Each row is a point on a landscape with many valleys, with its height.
A ball rolls from a point to the lowest of its 4 nearest points, and stops where none of them is lower. Distance is the straight distance between rows; heights are no part of it.
lada: [ 98 107 140 139 145 185 186  93]  h=257
fuz: [122 126 144 146 122 105  69 136]  h=364
duk: [133  99 136 153 129 112  81 125]  h=165
Mav: [160 145 118 116 117  81 116 152]  h=278
dumoz: [130  80 115 144 150 148 126 106]  h=354
doz: [ 97 120 150 138 139 178 196  91]  h=200
fefom: [119  70 118 146 151 173 134 106]  h=253
giser: [103 133 147 135 131 166 205  77]  h=150
Rifu: [123 143 147 131 117  95  71 143]  h=520
sika: [105 107 135 134 145 174 182  87]  h=219
piz: [110 171 150 125 110 104  74 161]  h=594
lel: [101 172 152 127 112 107  65 157]  h=654
bonom: [ 73  92 149 142 148 213 178 146]  h=659
Domit: [119  80 120 141 151 168 147 101]  h=421
zufo: [142 104 119 139 134 105  99 119]  h=509
Gutar: [142 178 140 110  99  93 104 175]  h=373
nok: [125  87 142 158 131 125  75 129]  h=149
tufuf: [114 206 147 100 102 130  93 182]  h=358
mel: [105 188 147 114 109 112  77 169]  h=470
bon: [ 77  78 137 141 158 216 169 144]  h=579
zubu: [ 77 187 149 119 116 129  55 158]  h=820
Vev: [174 147  96 102 117  82 151 142]  h=30
Mome: [ 94 152 158 138 117 111  55 148]  h=661
ferop: [177 175 120 103  91  90 139 177]  h=404
fatut: [131 137  97 111 140 123 193  76]  h=323
Nela: [ 86 111 160 141 139 194 196 114]  h=328
guse: [135  90 112 137 148 133 130 100]  h=739
ziba: [126 157 143 129 113  95  79 153]  h=563
Kod: [112 137 154 144 119 105  61 141]  h=441
saz: [149 120 115 126 130  94 115 126]  h=371
per: [108  69 124 148 154 192 143 119]  h=127
bisav: [133 103 107 129 146 135 150  91]  h=403
gimu: [135 106 133 145 127 101  87 128]  h=241
kizas: [124 184 144 113 105 102  92 170]  h=429
pasez: [146 122 126 131 128  93  98 132]  h=480
sadus: [155 128 107 118 126  90 126 124]  h=292
Fev: [144 206 143 100  87 123 119 190]  h=255
fuvu: [127  65 120 152 148 156 116 114]  h=146
Belu: [118 117 119 127 146 154 180  81]  h=154
Biruz: [150 122  96 115 138 101 149 102]  h=370
tik: [105 146 153 134 125 153 218  75]  h=43
vap: [155 202 144  98  83 120 122 192]  h=220
Zadeb: [136  90 126 150 137 122  97 119]  h=195
pugu: [132 204 147 100  94 121 107 186]  h=294
roduv: [126 107 109 128 149 142 165  86]  h=205
Nuki: [168 152 106 107 113  83 139 154]  h=166
Vures: [ 95  89 137 139 149 196 174 112]  h=365
reze: [127 124 106 119 144 134 179  80]  h=123
fira: [128  88 116 137 149 144 144  95]  h=672
foza: [146 100 115 133 137 111 120 108]  h=765
zala: [161 173 122 110 102  88 124 170]  h=318
Kivu: [146 132  88 109 136 106 176  95]  h=469
fas: [135  91 117 139 142 124 115 111]  h=591
Mumit: [142 115 100 118 139 122 155  93]  h=410
supe: [126  67 127 155 147 160 107 122]  h=152
kado: [139 159 134 118 108  86  97 160]  h=372
par: [172 197 142 100  83 116 133 192]  h=28
Kalo: [131  74 131 157 140 140  92 120]  h=136
Gazu: [108  97 126 137 147 176 168  91]  h=311
Devu: [167 142  87 102 122  87 159 127]  h=203
Puz: [161 138 101 110 125  86 136 133]  h=233

Call two points neighbours if one is among the 4 nearest of the other. Go from one point of each pair to the other, from neighbour to neighbour, staying as low as possible. Name the highest point that can't be avoided.
per, par | Mumit
par, Vev | Gutar
reze, tik | Belu

For each start below, name the point where the ball stops.
Gazu | reze
Vures | reze
lada | tik
piz | Vev
foza | Vev
fira | Kalo
lel | par
Domit | per
Mome | Kalo
